A landscape with many valleys, sampled at points; each row gives a point and its height.
From any point a ball rolls to the lowest of the 2 points nearest to it. It stops when none of these is lower. Distance is the straight distance between rows; heights are no part of it.
(782): [  -4   26   39 -100  -26   -9   46   29   23  -63  -11  -38  -20  -38
   18  -48   43   11  -23   -6    6   78]  (h 5.39)
(498): [ 23   5 -17 -72  12 -36  37 -18  32  48  -5 -41   6  30  40  -1  36 -31
  48  14 -23  26]  (h 6.94)
(719): [ -1   1 -40  35  24 -21  52 -10 -49 -49  18  16  54 -70  50 -37  13   6
 -36 -18 -58  37]  (h 4.19)
(797): [-28 -45 -32 -30  29 -15 -13 -13  22  -5   5  -8 -12 -56  25 -63 -58   3
 -23  -1 -10  40]  (h 3.75)
(754): [  0 -23 -40  10   5 -21  23 -17 -29   8   1  28  75  -7  59 -15  73  -6
  35 -16 -50  53]  (h 2.64)
(744): [ 19 -17 -19   2   1  22 -12 101 -73 -53 -34  16  49 -33  12 -28 -47  66
 -69 -15 -26  26]  (h 4.90)
(243): [ 27  91 105 -70 -38  -9  69  51  22 -46 -15 -57 -41   0 -23  10   6   5
 -27  21   5  -3]  (h 5.58)
(634): [ 28  41  70  22 -40  38 -31  77 -36 -13 -45   5  47  65 -56  22 -46  13
  36 -27  17 -33]  (h 2.88)
(501): [-49 -34 -36 -64  22 -24 -68 -13  26  41  -4 -15 -10  17  21 -53  13  11
  33 -18  19  27]  (h 7.80)
(237): [ -24   50   42   36  -14   46   26   30  -47 -103  -21   -8   64  -34
  -25  -17  -18   33  -16  -23   -4    5]  (h 3.12)
(477): [ 28  58  36  26 -19  -6  76 -40  -2 -42  23   0  27 -10   9  30  59 -13
  -1  18 -21  -1]  (h 4.22)
(579): [ -48   26   31    6   -2   60   12   15  -42 -113  -13   -4   16  -53
  -24  -20   27   41  -24  -24   35   22]  (h 3.34)
(515): [-58 -60 -56  37 -20   2 -38 -56   6  32 -10  70  -6 -11  14 -18  58 -11
  30 -11   7  27]  (h 0.49)
(293): [-28 -44   4 -14 -13  46 -68  31  -1 -14 -16  22 -45   3 -47  -7   2  52
 -29   7  69 -17]  (h 5.84)
(197): [-28  17  32   9  -4  27  -7 -56  35  -4  20   7 -59  22 -42  44  95 -42
  14   5  50 -10]  (h 2.70)
(490): [ 49   2  31  -8 -45  28 -21  92 -16   8 -42  23  48  53 -23   2 -38  32
   5 -10   6   2]  (h 2.14)
(698): [-17  57  50 -91  33 -31 -16  15  23 -12   3 -92   8  -7   3 -47 -47 -15
  49 -24   7  -8]  (h 7.94)
(686): [ 49 -12  39 -15 -61  35  12  82  24 -16 -25  25  -3  27 -33  15 -34  33
 -38  29  17  19]  (h 1.55)
(413): [-70 -48 -43 -10  27 -14 -62 -18 -10 -18  -5   3  20 -36  30 -68 -38   5
  14 -36 -16  41]  (h 3.18)
(528): [  7  -1  29  21 -12 -11   4 -10  58   8  20 -31 -48  37 -34  54 -46 -80
   8  25  -2 -17]  (h 9.01)
(246): [ 25  62  86 -64 -16  17  15  74   3 -40 -17 -52  -7  11 -31   0 -19  22
   1   1  23 -20]  (h 5.65)
(672): [ -5 -22 -35 -30  10 -21 -68 -14  22  99 -11  -2 -29  76  -1  28  27 -20
  53  -1  19 -38]  (h 6.64)
(601): [ -20  -25  -17 -103   43  -37  -26  -13   59   22   16  -55  -49   -1
   16  -47  -21    4   11   13   21   33]  (h 7.68)
(572): [-44 -66 -86  10  20 -24 -39 -10 -29  41 -10  44  30 -28  51 -53  15  12
   1 -26 -37  40]  (h 2.10)
(202): [-24   5 -20  70  26   7 -11 -61 -35  -4  28  24   3 -31  -3   2  -4  -2
  -8  -8  15 -48]  (h 2.81)
(332): [ 28 -34 -48  41  -1 -20  47 -45  27  78   3  14   3  42  32  40 -34 -59
  24  37 -63   4]  (h 1.56)
(369): [ -4   2   1 -33 -14  -5  53  26   2 -76 -11   8   8 -66  31 -41  28  26
 -53   2 -20  83]  (h 5.29)
(146): [ 36  20   5  20   7  -1 -23  20 -45  21  -2   7  22  16 -15  15 -31  19
   0  -6  12 -55]  (h 1.31)
(203): [-37 -24  19  54 -36  32 -45 -10  32 -14  -7  38   1  40 -50  17 -28 -42
  33 -16  23   2]  (h 2.21)
(514): [ 18  34  17  16   1 -12  56 -66  25   6  39  -6 -50  17  -9  70  81 -51
  -1  33  13 -21]  (h 2.41)
(76): [-18  48  28   7  14   0  41 -57  -6 -52  33  -3  30 -29  16   7  92 -21
  37  -8   4  -2]  (h 3.88)
(439): [-41 -24 -54   9  76 -31 -15 -65  -9  18  46 -16 -44 -73  32 -48 -10  27
 -36  -7  11 -13]  (h 3.49)
(605): [  2  45  26 -37  18 -33  23 -15  17  -9   9 -68  10 -23  26 -31 -57 -33
  29  -1 -22  -9]  (h 8.27)
(41): [ 51  12 -19  12   8 -32  47 -32   9  71   6 -16  34  58  37  57 -24 -46
  48  36 -55 -31]  (h 4.08)
(36): [  7  15  43  47 -41  27  -8   7  23   2  14  14 -34  76 -64  92  43 -60
  19   5  20 -22]  (h 3.17)
(92): [ 19 -44 -49  47   8   2 -54  43 -72  41 -21  47  34  -7   7 -11 -66  63
 -35 -15 -11 -35]  (h 4.85)
(9): [ 41 -40 -13  26  17  19 -64  55 -49  57  -7  26 -19   9 -19  16 -73  75
 -45   8  33 -88]  (h 5.92)
(536): [-33  23  22 -19  -6  30   9 -21   4 -64   1   5  10 -20 -16 -21  72  -2
  12 -23  31  35]  (h 3.56)
(614): [  6   0 -16 -16  12 -22  47 -79  40  27  32 -13 -47  -7  24  30  56 -51
   5  29  -5   6]  (h 1.90)
(181): [ 17   2 -49  32  22 -22  28  23 -81 -20   1  25  90 -27  70 -13  40  22
 -17 -30 -80  31]  (h 3.57)
(312): [ 17 -18   3   5 -48  22   9  31  19 -21 -20  40  11  -1  -8 -16  -5  18
 -18  10   0  41]  (h 1.86)
(279): [  30   -2   -1 -112   18  -36   -1   13   56   63   -8  -65  -43   36
   19  -17   -5  -30   32   18    8   26]  (h 7.42)
(603): [ 24  32  57 -76  -5  38 -21  67 -12 -28 -22 -27 -47  19 -43  10  28  63
 -26  -7  70 -28]  (h 5.72)
(562): [ 47 -11 -11  10  -2  -9  39 -10  35  35  18  -9 -51  15  -2  48 -28 -25
 -36  43  -4 -11]  (h 8.81)
(102): [-33  11  34   6 -32  48 -45  -4  39   3  -6  19 -42  57 -65  39  73 -35
  39 -21  61 -16]  (h 2.90)
(616): [-19  -8  -1  86  12  29   7 -59   8 -26  31  27 -52 -47 -29  14  -8 -11
 -38  17  33 -39]  (h 3.32)
(544): [-24 -24 -48  -1  43 -31  12 -83  28  35  29  -9 -37 -39  40 -22  37 -22
   9   9  -6  10]  (h 2.67)
(571): [ -15  -27    8   37  -20   -6   -8  -17   63   29   24  -33  -39   74
  -46   77  -32 -116   57    5  -34    5]  (h 9.20)
(653): [ 55   7 -19 -39  -7 -23  36  -4  26  78 -14 -25   8  76  25  42  23 -45
  48  28 -36  -1]  (h 5.98)
(764): [ -7  22  71  21 -47  43 -16  42  39 -29 -22  -4  -4  49 -66  19 -30 -35
  39  -5  12   9]  (h 2.76)
(730): [ 66  13  -8  29 -12 -19  14  30 -23  45  -8   6  39  22  10  29 -63  12
 -12  22 -30 -36]  (h 2.54)
(45): [ -22   48   37 -108   42  -31  -66   19   23   19   -6  -82    0   37
  -13  -42   -8   12   63  -32   37  -10]  (h 7.74)
(79): [-14  -5 -56  16  66 -47  27 -48 -35  -8  29 -17  15 -88  51 -57 -17   7
 -26 -12 -36   9]  (h 4.32)
(139): [ 22  52  77 -80 -42 -14  65  36  46 -44 -18 -46 -16 -16   1 -18  23 -14
  10   9 -11  48]  (h 5.49)
(773): [ 35 -10   2  33 -56 -11  69  -3  56  49 -12   6  26  80  13  54 -24 -71
  32  46 -79  33]  (h 3.59)
(48): [ -2  44  10  89   4  13  33  -1 -76 -75   7  11  70 -48   1  -6 -52  33
 -27 -19 -30 -24]  (h 2.65)
(290): [ -8  -3 -23 -22   2   5   1  67 -43 -71 -23  11  31 -45  32 -41   6  40
 -55 -26 -29  59]  (h 5.14)
(51): [-16 -50 -28  46  22   9  -1 -41  14  11  35  28 -69 -68 -14  -8 -28  22
 -62  23  30 -24]  (h 3.60)
(652): [ 23  74  34  29 -13  18  68 -20 -36 -59  22   9  12 -22  -3  38  93  35
 -34   5  18 -20]  (h 4.46)
(534): [ 33  12 -16  13   0 -14 -10  69 -76 -23 -31  10  78  -1  30 -19 -57  42
 -26 -23 -52   8]  (h 4.47)
(266): [-11 -39 -33  11 -30   5  15 -32  26  27  -5  53  28  15  25   5  82 -26
  35   7 -17  56]  (h 1.66)
(448): [ 54  26 -29  49  -1 -26  45  19 -65   6  -4  14  62 -16  28   3 -47  39
 -40  -1 -51 -22]  (h 3.73)
(176): [  1  -3  59 -21 -13  70 -43  64   5 -23 -17  -8 -50  30 -74  29   4  36
 -21   3  78 -33]  (h 5.76)
(728): [ -3  34   3  96  13  25  44 -41 -59 -57  16  33  36 -45  -9  19  13  29
 -35  -7   7 -39]  (h 2.07)
(205): [-13   9   0 -80  22 -27 -63   6  15  54  -8 -42  -7  57  -8 -15  25  -4
  66 -22  21 -14]  (h 7.47)
(388): [-15 -24 -41  48  16 -13 -33 -56   6  62  20  18 -23  12   3  23   7 -28
  24  10   5 -53]  (h 3.97)
(509): [  4 -64  -3  -5  11  28 -82  48  -6  32   2  20 -58   8 -32  13 -40  61
 -48  10  57 -74]  (h 5.97)
(488): [ -8 -67 -28   9   8   5  -3  -6  28   8  12  29 -42 -57   8 -36 -65  24
 -52  24  12  20]  (h 3.85)
(542): [-45 -28 -43   7  30 -24 -91 -48 -15  85  -5  17  -7  35   9   9  12   5
  56 -21  19 -58]  (h 5.34)
(622): [-21 -53 -55  60   5  -7 -25  -4 -56  12 -11  55  37 -38  25 -31 -20  34
 -18 -25 -26  17]  (h 3.29)
(785): [ 39  26   9 -21   1 -27  50 -14  35  10  15 -37 -10 -13  14   2 -50 -29
 -13  28 -22 -11]  (h 8.58)
(152): [-76 -53 -26  47 -14  26 -59 -48  30   5  -7  60 -24  -4 -28  -7  15 -16
  18  -9  38   8]  (h 1.42)

Call two points neighbours if one is among the 2 nearest of the other. Go from one point of each pair to the other, from neighbour to neighbour, staying as low as possible. Name the highest point that can't be avoided.
(332) / (728): (501)
(614) / (515): (79)
(686) / (515): (634)
(572) / (728): (488)

For each start below, name the point where the ball stops.
(601): (332)
(652): (728)
(571): (614)
(477): (728)
(719): (515)
(509): (146)
